A landscape with many peaks, sampled at points; each row gives a point and its height.
A climber steps from a point to the highest of its 2 nearest points, and stops where none of them is higher. Distance is the straight distance between rows; heights are no part of it.
takob (h 435): [159  99  96 117 150 102 173 109 144 163 221 109 207 169  98 114  41 150
 174 179 115 123 131 100  66 118 177 105  85 129 120 170 102 155 129 178
 105 161 128 112  92]
sapi (h 622): [107  79 128  88 149  96 151 129 122  91 172 109 155 152 130 122  91 158
 140  83 144  85  95 144  88 155 110 135 130 122 110 161 126  81 102  70
 147  69 135 102 141]
Det (h 177): [123 146 131 125 134 160 114  95 127 111 103 129 126 131 136 124 175 162
  62 154 144 138 163  99 175 113  83 137 118 133 138 127  96  96 103 125
 160 187 127 128 160]
ril (h 225): [166 167 162 134 122 130  75 123 125 138 113 154  74  94 135 147 195 143
  98 187 140 153 151 153 150  80 127 140 119 121 104  80 116 107 157 134
 161 146  99 120 166]
dup (h 283): [177 144 220  97 101 163  83 105 121  61 169 139  83 108 113 180 146 106
  66  78 160  89 170 147 128 145 150 152 125 125  65 176 156 146  84 125
 183 135  67 122 146]
pife (h 277): [147 154  95 123  88  94  85 134 147 171 107 129  83  83 132 126 184 161
 132 120  83 154 122 142 122 150 123  81 134 144 139 104 117 131 186  94
  87 126 106 119 107]
Vuton (h 380): [144 173 204 130 140 168 114  83 142  86 115 136  72  87 157 140 175 149
  80 112 114 113 135 132 130 145 106 171 118 132 114  92 118 129 103 116
 144 133 122 145 131]
nula (h 98): [137 135 125 149  94 171 100 100 111  87 112 101  64  98 128 176 143 138
 128 119 108 129 135 142 142 157 112 108 146 147 151 140 130 207 134 101
 119 124 103 111 145]
gog (h 545): [120 122  92 151 128 134 122 150 117 160 103 150 210 129 111 142 166 132
 135 119 145 174 122  91 140  65 132 137 127  71 178 107 154  79 124 226
 115 195 147 159 145]
liko (h 113): [132 178 108 122  78 161  99 116 137 133 115 111 100  82 133 178 148 141
 107  91  87 127 149 153 156 162 119 109 116 137 148 115 122 176 110 112
 130 165 100 113  95]
zoga (h 421): [ 89 179  79 155  63 188 150 151 156 111  98 100 141 106 137  74 170 125
 118 114 117 129 115 183  89 175 107 111 151  89 181 115 128 157  96 138
  94 106 113 164  58]
mef (h 559): [151 108 134  78 154 114  89 125 110 112 137  94 155 131 100 104 108 107
 156 117 137  79 158 134 146 133 100 145 149 105 128 146 138  83 129 107
 117 136 127 146 112]
voge (h 318): [ 88 106 140 171 168 121 119 158 123 149 111 172 113 153 160 173 108 100
 113 145 111 150 100  80 146 114 159 172  74 132 117 119 176 141 128 145
 144 120 138  92 172]
lum (h 403): [167 111  99 122 101  66 111 113 119 165 196 172 166 186 124 129  60 144
 130 119  48 136  96 116  68 126 154  84 126 133 122 129 103 138 151 121
 124 136 151  71  68]
peda (h 136): [121 139 149 131 144  76 178 150 181 107 196 111 119 167 153 136  86 147
 122 136 147 110 127 110 131 109 183 142  63 158  46 193 161  75 105 162
 112 140 163 133 145]
Zaf (h 579): [ 53  76 148 169 159 126 171 151 136  95  95 127  84 110 165 123 140  82
 109 111 136 152 142 122 131 132 101 132 130 151 111 150 184  84 112 111
 115 104 159 158 161]
Zesog (h 294): [ 53  87  99 153 149 118 165 138 111 131 111 136  96  80 101 106 154  81
 114 116  98 158 130 147 125 146  64 119 164 142 185 121 117 123 140  91
 123  73 130 113 132]
sugip (h 356): [147 170 114 138 104 133  84  95 125 129 108 149 131 129 122  91 164 152
  95 146 109 147 133 121 121 112  90  80 153 118 177 101  88 116 155 134
 121 175 155 137  64]
bez (h 526): [140  79 132 129 157  72 167 114 120 141 141 154 101 148 127  87 122 116
 123 114  91 124 131  90  97 161  93 129 131 162 126 120  77 103 150  67
 126  62 136  81 146]
mogis (h 41): [169 150 203  81 160 107 147 124 172 130 201 125  89  93 164 155 110 141
 158  81 145  78 124 131  88 160 168 153  93 165  46 180 161 132 148 111
  91 129  95 129 162]
Galu (h 506): [ 97 113 126 146 136 181 198 167 156 143  70 102 133 130 141 106 118  99
 172 148 169 158 119 162  98 133 157 120 165 124 115  99 154 163 135 155
  94 103 132 183 122]
nones (h 83): [161 116 124 107 135  91 159 131 154 112 179  74 140 130 127 122  92 149
 168 129 128  88 161 121 144 144 152 104 110 183  82 164 119 102 117  97
 113 145 140 144 128]
Mibit (h 70): [121 116 124 103 120 117 165 123 154 135 216 123 133 140 156 177  55 148
 163 127 143  89  67 137  77 147 190 148 101 152 101 168 173 185 119 128
 123 119 109 119 132]
faki (h 69): [172 115 170  78 134 111 102 145 129 109 185  69 119 118  96 147  83 155
 138 109 169 102 153 143 154 128 149 102 112 167  76 149 139 116 126  82
 144 160 117 144 139]
Fubig (h 263): [123 189  88 105 128  99 186  88 142 139 149 157 162 172 144 128 100 140
 128 124 150 104  78 152  83 137 165 162  87  88  94 175 135 141 111 209
 109 127 189 132  99]
Mep (h 418): [158 119  84  99 108  66 142 125 139 171 227 149 190 154 110 155  52 179
 149 145  96 114 100 112  70 124 180  82  93 135 129 158 110 144 134 135
 130 156 128  83 101]
davit (h 381): [133 109  81 129 161  90 156 179 125 184 135 102 208 160 103 103  54 128
 161 113 101 152 145 104 129 137 162 120  89 133 123 112 137 115 119 166
 102 147 153 139 104]
boko (h 437): [162  66  53 121 120 107 196 171 116 180 134 113 223 147 114  89  75 147
 213 127 101 149 141 115  92 143 154 106 170 123 134 142  87  85 110 151
  73 128 112 141 135]
sefi (h 171): [104 124 111 125  95 159 125 144 127 128 131 125 127 130 117 153  89  77
 154 111 107 116  96 174 105 141 150 139 139  96 139  96 181 181 107 146
 137 102 132 132  87]
sef (h 470): [164 116  47 103 102 108 166 142 133 186 125 113 210 134 128  92 101 150
 166  92  80 138 162 117 112 160 117  85 149 131 147 130  87 108 117 118
  79 156 127 129  87]
mefim (h 368): [ 92  81 206 121 173 141 116 140 117 103 123 123  62  81 120 151 149  96
  90 107 138 165 162 142 109 119  76 140 148 160  92 121 146 122 152  79
 164 105 103 130 184]
zet (h 407): [185 127 114 145 115 113  90 109 104 138 133 126 154 181 101 151 142 153
 107 143 110 164 121  75 134  77 128  81 131 143 151 106  81 141 172 136
 117 144 144  81 173]
tumu (h 391): [190  95 114 150 130 102  98 118  86 142 157 144 121 179 128 144 110 174
 120 136  75 162 106  73 129 105 133  98 135 159 143 113  55 151 183  83
 137  91 120  60 183]
Paret (h 489): [123 169 158 120 143 127 165  93 145 137 110 177 115 132 136 120  88 119
 129 166 170 132 120 138 135 151 178 138  96 148 110 113 168 178 110 180
 122 158 162 163  93]
Kirap (h 654): [147  86 131  90 128  94 100 103  93  97 175 112 147 165  98 106 105 154
 140  98 121 109 102 145  86 134  90 109 169 130 150 126 100 104 152  78
 121  81 139  98 120]
sebov (h 224): [124 192 138  98  81 106  91 148 145  91 142 148 116 112 149 159 199 137
  80  99 137  86 119 156 134 136 156 166  93 104  83 136 146  71  83 143
 167  96 101 128 149]
Teba (h 122): [107 131  75  95  87 121 109 153 133 122 125 108 148 138 112 140 169 125
 119  92 121 115 133 126 112 169 113 125 131 113 124 143 127  94 113 104
 110  98  92 112 136]
fanuf (h 507): [132 162 130 150 130 108 159 122 148  95 114 116 121 161 151 102 151 105
  77  76 111  86 124  89 118 161  95 141 101 136 107 112 124 115 103 121
 116  76 168 130 108]
Vopoz (h 531): [128 149 138  98 153 129  73 123 116 138  93 122 126 117 116  93  99 110
 160 117 127 108 130 134 117 171 115 137 139  94 151 119 151 132 133 115
 110 124 122 133  71]
fene (h 402): [128  73  54 119 103 121 138 174 108 164  99 109 163 142  97  91 109 117
 211 124 121 139 143 141 118 157 126 107 181 112 159 134 109 100 130 112
  79  93  79 120 126]
dubo (h 374): [135 165 112 144 116  92  85 126 124 143 116 165 150 162 140  70 114 161
  70  94  69 148 127 106 114 124 103  68 139 114 156  87  88 114 127 130
 138 167 172 129  19]
sazes (h 151): [156 189 169  76 131  97 136 127 178 119 190 123 117 160 141 125 121 133
 120 140 172  86 140 123 153  97 160 159  70 147  60 164 131  87 119 168
 124 148 130 135 134]
vefan (h 301): [ 72 101 145 176 164 136 121 140 104 122 105 176 112 139 136 164 123 130
  98 151 135 171  67  92 149 114 150 131 109 130 170 113 137 161 123 120
 175 101 141 107 167]
tupo (h 560): [150 212 112  67  89 127  68  91 139 150 134 148 150 116 147 159 174 143
 125 107  80  87 145 137 140 118 111 170 133  90 135 151 108 108 128 159
 129 158 127 114  90]
Tam (h 299): [161 174  83  89  90 139  90 126 118 149 108  94 147 119 112 136 158 169
 118 131 144 121 181 109 208 113 113 109 139 137 154 156 103 133 126 129
 113 206 102 143 132]
Sape (h 77): [135 165 133  86 111 108 150 103 157 116 179 129 155 125 164 161 100 154
 151  93 147  81  88 171  76 174 162 123 122 138  90 146 146 152 126 104
 127 110 136 118 105]
losi (h 339): [143 155 117 133 127 140 114  80 129 138  90 136 166 145 117  98 150 109
 143 152 123 138 133 117 133 100 108 117 154 104 172  88 114 124 158 184
  88 176 175 161  73]
limon (h 209): [170 143 141 133 105 136  30 101 104 123 108 119  94  78 110 125 189 151
  97 168 118 146 149 158 137  84  71 130 152 116 148 103 105 120 179 128
 139 148 109 119 136]
sal (h 462): [106 110  51 177 143 138 188 159 121 149  87 127 181 110 137 117 149 144
 129  77  73 161  83 108 135 126 140 102 123  79 168 117 141 125 117 166
  88 135 182 144 140]
silob (h 194): [ 92  82  97 138 111 109 118 130  96 121 119 136  96 142  86 150 164 135
 130 148 145 158 100 114 130 118 120  89 152 137 161 134 112 130 158  99
 134  86 123  90 171]
Zesef (h 454): [ 90 124 149 160 183 173 191 111 145 143  77 148 132 121 169 150  85 132
 149 162 151 157 129 120 129 146 160 139 114 149 120 137 157 176  98 150
 130 177 175 155 139]
faru (h 321): [175 178 110  87 104 113 111 106 129 121 140 129 179 148 101 128 137 127
 145 138 130 107 152  89 153  76 111 134 154 128 149 125 106  94 145 193
  93 191 157 156  93]
zanim (h 460): [109 166  98 119  93 181 178 150 160 107  76  94 126  96 142  91 151 111
 159 144 158 120 136 178  95 171 124 115 177 104 131 126 131 148 104 136
  86  99 107 179  95]
rume (h 316): [136 116  92 143 181  74 163 109 117 187 128 199 125 128 171 131  95 155
 110 156  69 135  51 105 101 130 151 143 111 116 126 124 118 142 153 120
 125 102 186 109 134]
Rizot (h 142): [ 82 132 108 122 109 152 119 167 119  85  96 106 112  89 101 116 145 122
 106 122 164 128 146 152 139 170 107 112 146 121 153 133 139 114  82  92
 137  98  81 156 123]
Visu (h 571): [127 105 121 115 164 140 141 143 127 168 126 135 223 153 111 139 106 140
 139 148 160 159 153  94 129  68 116 152 126  90 140 127 152  75 122 198
 145 224 156 145 134]
lared (h 369): [141  94 152 174 156  95 108 142  71 151 141 134 115 151 151 134 134 173
 121 132  94 176  67  81 163 105 120 109 153 170 182  96  67 158 203  71
 153  42 142 110 177]
Zeg (h 469): [105  46 107 199 156 113 161 132 111 171 101 140 152 114 153 146 161 130
 179 139  94 167  99  77 154 111 132 103 134 182 138 135 112 121 176 111
  86 130 170 126 195]
Dube (h 457): [135 168 186 120 158 143 140  63 145  81 135 164 112 164 166 125 110 148
  94 139 145  89  93  96 107 152 119 153  94 122 119 123 113 150  97 126
 140 124 154 106 118]
masap (h 282): [141 145  92  94 143  58 151 110 124 130 167 160 150 148 145 127  93 140
 127 143 124  80  87 145 107 105 160 153  88 106  81 171 160  89 126 179
 122 118 173 108 132]
fipar (h 184): [185 192 181  93 130  84 107 136 139 130 147 141  76  92 150 143 157 124
 122 125 113  89 113 154 139 109 183 153 113 141  63  90 141 102 152 139
 137  95 136 146 129]
vipu (h 609): [ 90  55 129 214 137 191 172 146  97 112  77  68 159 128 132  85 129  95
 187 143 148 146 153 142 156  96 106  75 192 156 169 149  92 154 158 118
 103  97 127 135 169]
gitid (h 502): [143 131  60  97 105 137 143 129 129 158 123 100 171 102 134 102 139 115
 129  75  58 101 178 147 145 161  82 129 155 124 155 131 111 118 116  99
 103 165 106 127  80]
datig (h 504): [105 132 119  97 149 111 122 138 113 136 102 145 113 105 125  74  60  85
 166 132 144 113 137 153 102 191 149 105 148 129 128 142 140 165 128  85
 108  84 112 136  79]
bas (h 566): [109 114 159 174 131 174  99 146  99 139  79  91 161 135 103 134 102 142
 180 153 205 172 156 124 170 116 142  81 138 158 157 109 134 180 148 133
 138 162 111 139 147]
basiv (h 493): [ 81 136 141 139 146 134 130 143 118 113  79 162  94 104 114 104  74  67
 161 162 189 128 137 146 118 151 161 113 151 134 145 121 167 188 116 134
 122  91 106 168 108]
vuse (h 99): [144 129 110  87  93 131 169 152 153 112 172  77 163 142 110 122  63 128
 181 149 156  78 164 164 130 143 180 101 140 157  88 185 120 135  98 119
 125 129  98 141 113]
sotu (h 623): [112  76 135 160 155 116 115 140 119 116 131 108 153 167 107 138  92  64
 164 135 114 111 153 100 166  85 122 144 106 136 120 138 160  96 134 149
 128 150 153 118 142]
rades (h 210): [ 84  69 129 144 126 145 142 137 100 107 136 119 100 157 123 154 124 118
 170 142 148 144  56 109 116 140 151 124 161 137 157 138 150 165 147  91
 121  75 129 142 161]
bifi (h 212): [109 140  87 127  97 176 157 175 122 150  91 125 202 173 124 111  72 135
 140 143 164 122 125 162 122 127 151 159 132  34 141 127 149 122  54 191
 165 133 100 142  90]
Rin (h 202): [150 173 130  98  92  80 103 132 135 113 166 153 102 116 149 182 149 140
 114 117 102  77  85 166 134 106 181 132 115 131  86 110 131 120 120 118
 160  93 128 106 139]
zumo (h 344): [155 112  85 117  94 185  93 148 100 145  87  68 153 112  97 126 113 147
 157 137 160 132 196 157 169 100 102 113 181  87 167 152 122 156 118 125
 152 168  56 129 128]
lezu (h 300): [142 163 175  87  82 167 117 105 147  92 160 154  88 111 106 186 127  96
 123 108 177  90 173 154 155 145 160 155 120 115  96 169 172 154  64 154
 178 166  73 147 116]
nemeg (h 553): [ 89  68  88 118 127  79 173 116 103 151 140 169 115 155 102  94 110 106
 143 120 117 146  95 129  86 176 108 101 161 138 162 146  68 138 145  78
 115  50 137  94 110]
dalo (h 163): [138 163 160 124 113 174 101  91 134 126 117 159 102 137 138 172 150 133
  92 151 132 138 175 104 194 110 114 165  91 131 125 126 123 135  92 149
 175 201  85  98 142]
kebo (h 370): [128 109  88 127  93 190 121 169 104 131  79  80 147 126 111 109  97 138
 171 151 142 126 149 156 133 133 119  93 191  97 163 146  97 148 124 101
 124 102  68 117 138]
suna (h 556): [ 91  65  94 206 137 151 177 149  99 160 101 108 192 116 113  63 141  91
 168 108 115 174 138 128 135 106 111  47 168 132 198 108  75 159 173 122
  94 117 126 127 148]
zedul (h 591): [123 117 169 138 148 155  70 115  99 119  90  96  98 126 106 140 126 123
 139 141 187 157 184 119 157 140 101 121 123 151 134 134 144 173 159 110
 122 151  85 111 155]
balon (h 329): [ 72  89 144 169 192  96 157 139 118 150 104 130 113 128 145 114 125 142
 142 113 125 167  80  70 125 160 104 121 132 162 184 116 108 143 166  84
 120  45 159 134 144]
Benu (h 228): [104  58 108 150 150 168 173 118 112 129 114  99 160 159 118 138 112 120
 197 150 125 135  94 118  97 117 115 127 182 103 158 145 120 130 138 120
 107 117 160 120 151]
sasa (h 252): [142 184 146 107  75 134 105 113 142  75 135 133 100 103 124 105 209 138
  58 108 166  99 150 149 174 139 139 158 116 142 103 115 127  76  80 135
 154 131 107 192 115]
Muter (h 167): [169 179 177 115 135 101 117 123 153 144 168 135  99 163 147 156 121 125
 152 157 138 106  96 115 144  70 178 162  93 142  93 111 144 119 150 177
 125 139 149 125 145]
tup (h 426): [111 119 207 142 184 153 150 106 165 124 117 147  99 115 190 177  99 131
 143 153 134 137 158 114 150 122 144 155 101 161  83 157 169 125 110 131
 132 187 160 131 161]
beber (h 541): [103 122 137 132 157 120 160 142 144 102 110 125 113 113 135 106 136  76
  91  89 108 116 149 130 138 140  93 142 103 144  99  97 162 108 109 127
 128 124 159 148 118]
punu (h 508): [107  37  88 201 130 123 209 155 119 150 121 105 171 124 132 112 112 106
 196 122  99 157 113 119 151 114 148  70 150 174 154 125 106 129 145 109
  99 110 164 143 163]
ker (h 440): [166 151 183 103 169 129 104  91 145 124 159 140 103 171 156 114 113 156
 106 158 158 102 107 101 102 115 134 135 103 140 109 121 102 146 151 105
 132 138 116  80 155]
dibi (h 520): [135 160  90 139  98 142 135 128 140 136 114 155 175 133 136 149 199 157
  90 111 100 162  94 102 136  81 124 144 126  72 160  89 120  64 127 212
 107 167 154 140 143]
vade (h 258): [191 167 117 146  89  97  81 144 124 152 136 126  53  90 162 134 199 154
 116 116  58 135 128 157 115 129 142 100 142 147 105  85  90 126 180  92
 118  72  95 104 134]
gipo (h 284): [156 197 172 123  99 114  92 118 135  86 137 133  97  72 147  80 197 150
  34  98 139  88 157 155 132 147 104 142 125 137 101  94  93  85 103  89
 189  82 118 167  98]
reve (h 614): [148 188 128 171  80 153  58 123 144  97 130 137  83  63 127  82 214 116
  41 141  62 140 163 151 140 129  76 170 100 119 158 107  96 132 142 135
 133 141  79 118 111]
zeme (h 555): [ 88  75 134 186 137 179 197 178 131 131  60  94 146 133 150  78  99  94
 188 176 165 151 122 135 134 109 147  93 194 130 128 137 117 145 142 126
 104  77 117 160 164]
zoge (h 632): [182 111 173 111 127 135  93 127 113  94 163  75  85 160 119 136 166 164
  94 109 146 139 122 155 109  94  89 138 145 134  87  82 115 115 166  88
 146  81 126 114 172]
lut (h 384): [129  99 203 108 171 153  98 120 118 112 114 125  81  56 103 146 144  59
  93  97 120 117 189 149 133 136  95 144 143 134  91 149 154 136 133  95
 166 144 100 146 137]
Tane (h 432): [163 137 116 122 149  95 154  80 145 158 148 140 154 156 122 115  87 128
 155 173 113 124  97 110 106 113 154  96 123 143 122 123 101 163 165 144
  98 158 211 143  74]
rege (h 302): [147 139 104  86 123  96 131 119 134 152 156 133 162 153 104 155 108 113
 183 149 127  95 136 121 140  81 140 151 127 105 112 160 149  86 140 189
 104 159 155 123 116]
Rap (h 298): [123 126  98 135 129  94 141 115 129 170 106 170 107 104 143 138 129 134
 127 139  81 134  89 126 121 140 138  97 127 141 135 105 120 137 148 106
 120 120 160 114 116]
pebar (h 190): [103 126  94 132 100 153 112 159 123 133 113 136 154 156  98 141  88  84
 156 121 158 106 133 150 118 128 138 158 122  52 160 113 181 136  69 159
 171 122  96 118  84]
zub (h 423): [189 160 139 106 114 123  70  99 116 121 138 129 117 190 120 120 135 147
  81 137 125 130 149 107 129 106 105 111 119 122 115 118  79 139 161 121
 132 143 122  85 124]
nipe (h 193): [164 149 132 106 123 147  60  85 104  99 111  99 106  81 130 115 186 184
  61 129 121 117 173 129 171 113  60 152 148 118 145 130  86 111 128 104
 155 155 107 138 148]
batod (h 320): [134 144 142  82  97 148  89 125 142 130 143 125 107 148 100 151 155  90
 124 123 192  96 160 134 138 138 121 179 112  83 117 146 167 124 108 147
 160 163  77 141 112]
Damif (h 494): [127 124  74 151 140 120 164 140 130 154 107 165 158 115 138 154 162 178
  97 123  97 167  71 103 121 103 142 114 120  76 139 103 111  95 109 163
 114 141 192 129 157]
tidu (h 88): [114 103 144 136 119 150 136 123 132  96 131 123  52 116 135 197 144 111
 132 114 129 140 134 121 116 147 139 121 141 172 100 152 154 183 134  83
 104 116  96 113 178]
papev (h 640): [108 166 171 183 124 128  34 136 113 117  96 152  74  79 102  82 159  86
  68 146  96 175 163 134 141 133  72 150 107 125 180 104 105 150 160 128
 142 112  77 107 100]
buk (h 587): [ 89  42  98 116 153 104 196 156 105 133 148 131 161 150 125  95  68 133
 171 116 129 134 104 137  90 173 119 126 156 133 139 162 106 100  98  86
 128  59 125 101 138]
liga (h 149): [119 147 117 117  62 192 102 105 126 116 126 141 119 119 105 144 166 145
  79 121 152 143 177 130 200 144 119 153 103 124 167 112 139 137  69 153
 188 198  64 129 109]
zisi (h 323): [125 151  79 139  90 187  98 128 112 151  79  98 153  79 107 117 164 158
 129 155 147 139 184 149 200 103 102 116 151 109 199 130 117 148 108 146
 142 210  77 142 134]
Navib (h 528): [113 164 123 127  98 160 137 145 141 116  89 135 122 137 107 125 105  89
 159 164 196 125 145 146 155 138 182 109 118 133 132 116 159 172  88 166
 132 144 105 162  99]
nonu (h 404): [146 127 218 107 156 162 118  93 137 102 131 127  84  88 143 175 112 126
 117 118 129 110 155 142 148 126 129 148 123 157  91 123 149 153 110 107
 160 177 138 134 142]
puza (h 92): [102 170 127  87  88 145 156 102 160  89 134 139 126 111 154 165 160 153
 103  95 159 102 109 175  91 169 135 135 126 130 100 137 144 140  72 127
 151 114 130 147 112]
sedel (h 245): [142  69 124 143 163 115 180 112 141 124 137  97 158 155 139 120 113 168
 184 144 137 121 100  89 105 129 136 117 148 125 124 166 111  93 147 113
  91 120 185 138 149]
dor (h 572): [ 83 130 132 134  84 180 155 149 141  94 104 147 103 122 117 124 140 100
 146 150 207 131 154 168 138 145 157 155 145  98 116 126 190 113  58 158
 147 135  92 179 117]
nuz (h 420): [110 130  86 155 158 137 195 161 153 156  86  90 161 130 150 107 108 131
 145  98 110 147 127 110 143 158 142 109 104 130 120 121 139 128 107 144
  88 129 165 152 121]
lof (h 613): [ 69  95 146 136 138 136 150 160 135  83 111 138  88 118 136 141 116  85
 135 131 181 134 136 155 120 129 146 139 140 113  98 155 205 103  77 133
 138 114 141 161 148]
ruk (h 79): [125  97 125 120 129 123 163 118 140 129 170 141 103 141 143 181 102 152
 139 148 133 121  93 113  97 145 163 117 112 168 105 157 141 175 127  83
 131 123 113  86 170]
regap (h 445): [ 73  82 136 207 168 131 132 123 120 127  73 130 128  97 162 127 187 101
 148 143 105 145 131 102 169  96  96 119 122 167 141 137 127  95 174 118
 103 130 154 119 185]
sobas (h 681): [144  89 159 119 160 109 105 115 102 100 183 127 146 196 112 143  90 139
 141 135 129 114  74  92 101  84 123 140 143 116 139 116 119 108 152 113
 138 102 145  89 155]
Vep (h 310): [ 40 102 166 175 181  99 155 153 117 124 119 141  70  84 128 115 151  93
  80  98 114 181 105 123 124 139  80 140 142 166 179 102 115 130 154 103
 135  40 126 130 148]
pep (h 473): [131  68 123 166 154 126 143 104 124 133 102 117 104  90 145 114 188 107
 133 122  69 119 176 107 166 108  53 120 139 167 132 128 103  91 170  87
 108 139 130  94 178]
duz (h 586): [173 207 128 117  85 150  71 108 142 128 132 125 104 102 145 142 203 127
  91 129  59 116 157 130 164  94 113 168 122 109 128 112  97 112 137 160
 133 158  99 106 121]
Gule (h 455): [138 138 142 116 171 123 169 119 152 149 172 106 180 155 108 117  54 137
 162 187 153 129 134 120 107 117 176 117  94 138 109 139 122 162 126 179
 114 174 170 158  96]
Vela (h 239): [122 174  61 103 104 136 179 145 132 156 123 133 213 168 135 119  77 139
 146 114 127 112 115 169 107 131 158 156 132  50 117 160 136 131  83 213
 122 132 156 147  89]
vadep (h 617): [ 91 134 182 184 134 157  57 121  98 100  91 131  83  88 101 135 157  90
  93 125 146 182 170 125 167 130  89 138 107 163 167  95 142 184 147 133
 150 120  78 110 149]
Tufun (h 119): [102 134 106 122 113 113 196 162 155  90 150 117 149 158 131 136  83 112
 133 132 169 103 137 142 134 139 183 121  98 143  73 178 160 123  71 153
 125 128 145 146 123]
zavu (h 108): [111 134 124 100  97 129 120 112 148  96 129 105 108  98 141 151 189 142
 103  87 115 107 104 165  82 163  99 134 144 125 111 128 128 111 124  83
 129  82 123 123 131]
Fik (h 179): [ 88  82  83 142 126 136 145 148 108 123 103 124 158 138  76 100 145 108
 118 154 165 163 145 127 140 106 101  77 161 112 173 135 102 112 131 115
 135 134 122 119 157]
vev (h 607): [103 106 142 144 151 167 127 138 126 154  88 115 179 129 113 126 132 133
 150 159 188 158 159 130 160  96 113 129 130 122 141  95 149 115 117 156
 149 192 137 156 135]
vevud (h 390): [156 143 128 141 128  78  69 132 116 159 159 191 142 182 148 117  78 149
  93 115  46 148 100  99  86  96 132  79 142 115 120  96  99 116 149 128
 145 155 165  91  47]
Pameb (h 530): [119 179  73  83 105 159 133 124 152 174 110 118 164 110 140 146 134 113
 146 104  85 105 154 156 136 142 108 159 138  92 147 151 136 138  98 149
 115 174 114 132  83]
lok (h 658): [165 103 173 126 147 118  81 129  94 110 181 114  98 169 152 144 138 174
 131 128 133 130  74 120 105  81 126 143 150 120 118 101 117 101 180  79
 145  69 109  92 189]
sanol (h 358): [ 98 153 192 145 128 180  88 110 148 126  94 160  81  70 129 148 187 139
  93 156 131 161 146 131 115 141 105 207 105 107 138  94 154 119 107 149
 159 160  77 132 142]
vapev (h 657): [135  85 128 146 153  91 111 135 102 124 160 145 179 185 104 133  78 101
 150 143 127 127  71  93 122  73 155 157 117 106 139 106 161 121 150 160
 129 124 175 127 126]
ronov (h 501): [149  69 149 128 183  91 158 101 127 137 123 135 102 124 139 103 146  98
 135 151 104 114 151 115 112 110  81 142 121 164  87 116 110  74 166  90
 127 115 165 114 166]
Kopuf (h 335): [138 109 129 148 188  82 143 141 126 163 141 174 129 167 150 132  79 112
 112 158  87 129  96  91 120 120 159 161  67 149  89 120 140 133 150 138
 120 111 154  95 152]
lim (h 264): [120 100 111 140 183  85 194 112 128 116 160 151 131 157 149 102  94 136
 146 163 158  94  57 111  89 131 156 146 106 122  97 180 142 109 141 143
 105  93 194 134 145]
Nas (h 131): [109 172 101 130  65 171 133 145 139 100 116 112 132 104 125 141 169 141
  91  86 117 129 145 149 184 146 126 131 105 132 151  99 147 134  63 151
 145 165 106 150 102]
kol (h 355): [125 120  94 134 172  62 144 167 115 159 135 143 156 174 123 108  49 122
 137 119 110 134  93  85 115 162 179 136  61 135 114 132 150 137 126 139
 101 106 148 116 117]
tuto (h 338): [119 151 151  99 101 152  59 149 152 151 111 123  95  91  97 143 174 120
 113 112 166 145 146 140 103 158 113 193 115  74 141 110 179 136 115 136
 152 155  62 139  99]
sesu (h 313): [125 172 158 145  86 130  98  90 120  79 127 120  57  95 117 105 187 161
  43 113 142 136 133 143 108 164  70 109 132 138 151  97  92 142 121  89
 155  84 122 138  95]
zazak (h 336): [141 157 115 155  62 125  67  91 117 100 131 135  71 127 116  82 174 156
  65 133 106 152 130 164 115 133  64  67 161 124 164 115  79 150 157 108
 139 133 148 128  55]
nik (h 348): [121  79 134 162 179  74 134 137  93 190 135 179 150 160 139 116 115 148
 138 134 102 184  40  46 132 138 142 120 122 148 170 121  86 147 186  83
 125  55 152 123 165]
rodit (h 589): [127 103 185 115 167 130  99 114 129  84 137  98 136 160 121 102  98 108
 144 140 171  91 158 111 165 104 114 149 114 130 101 157 152  69 121 119
 140 164 151 143 130]
Gela (h 148): [117 139 121 118 128 130 188 141 142 118 135 122 113  89 145 155  89  99
 157 105 118 113  98 191 105 145 160 157 143 138  88 108 190 165 108 150
 107 118 174 181  98]
Molev (h 161): [ 79 104  89 154 102 179 133 152 111 100  94  91 129  87  85  82 167  96
 104 141 151 146 170 164 155 120  74 108 168 123 189 145 117 130 118 114
 139 130  79 143 140]
Zasa (h 48): [170 173 202  49 154 117 116 136 165 155 180 121 114  92 126 153 113 103
 163  76 168  71 141 140 112 149 172 167  99 130  64 183 178 136 134 150
 117 154  91 144 110]
logi (h 240): [182 152 162 113 121 121  59 149 122 143 130 142  49  92 137 146 178 134
  98 138 121 149 147 154 123 117 151 120 124 135  84  96 127 152 169 101
 148  96  76  96 171]
sikip (h 58): [188 135 188  48 131 108  92 137 151 139 196 103 116 115  96 155 109 111
 140  94 148  80 143 159 129 112 153 150 106 123  58 143 155 106 151 120
 160 151 101 126 128]
kupe (h 479): [140 166 146 155 145 131 144  94 138 114 110 151 132 158 154 102 147 137
  67 131 107 119  98  82 122 141 119 122  92 121 145  92  89 130 110 136
 134 112 178 122 109]

For each start below, name the point where the climber stops.
mogis => sugip
Nas => vev
zumo => papev
nik => lof
lezu => lof
Zasa => sugip
regap => sobas
mefim => lof
pife => vev
vefan => vev
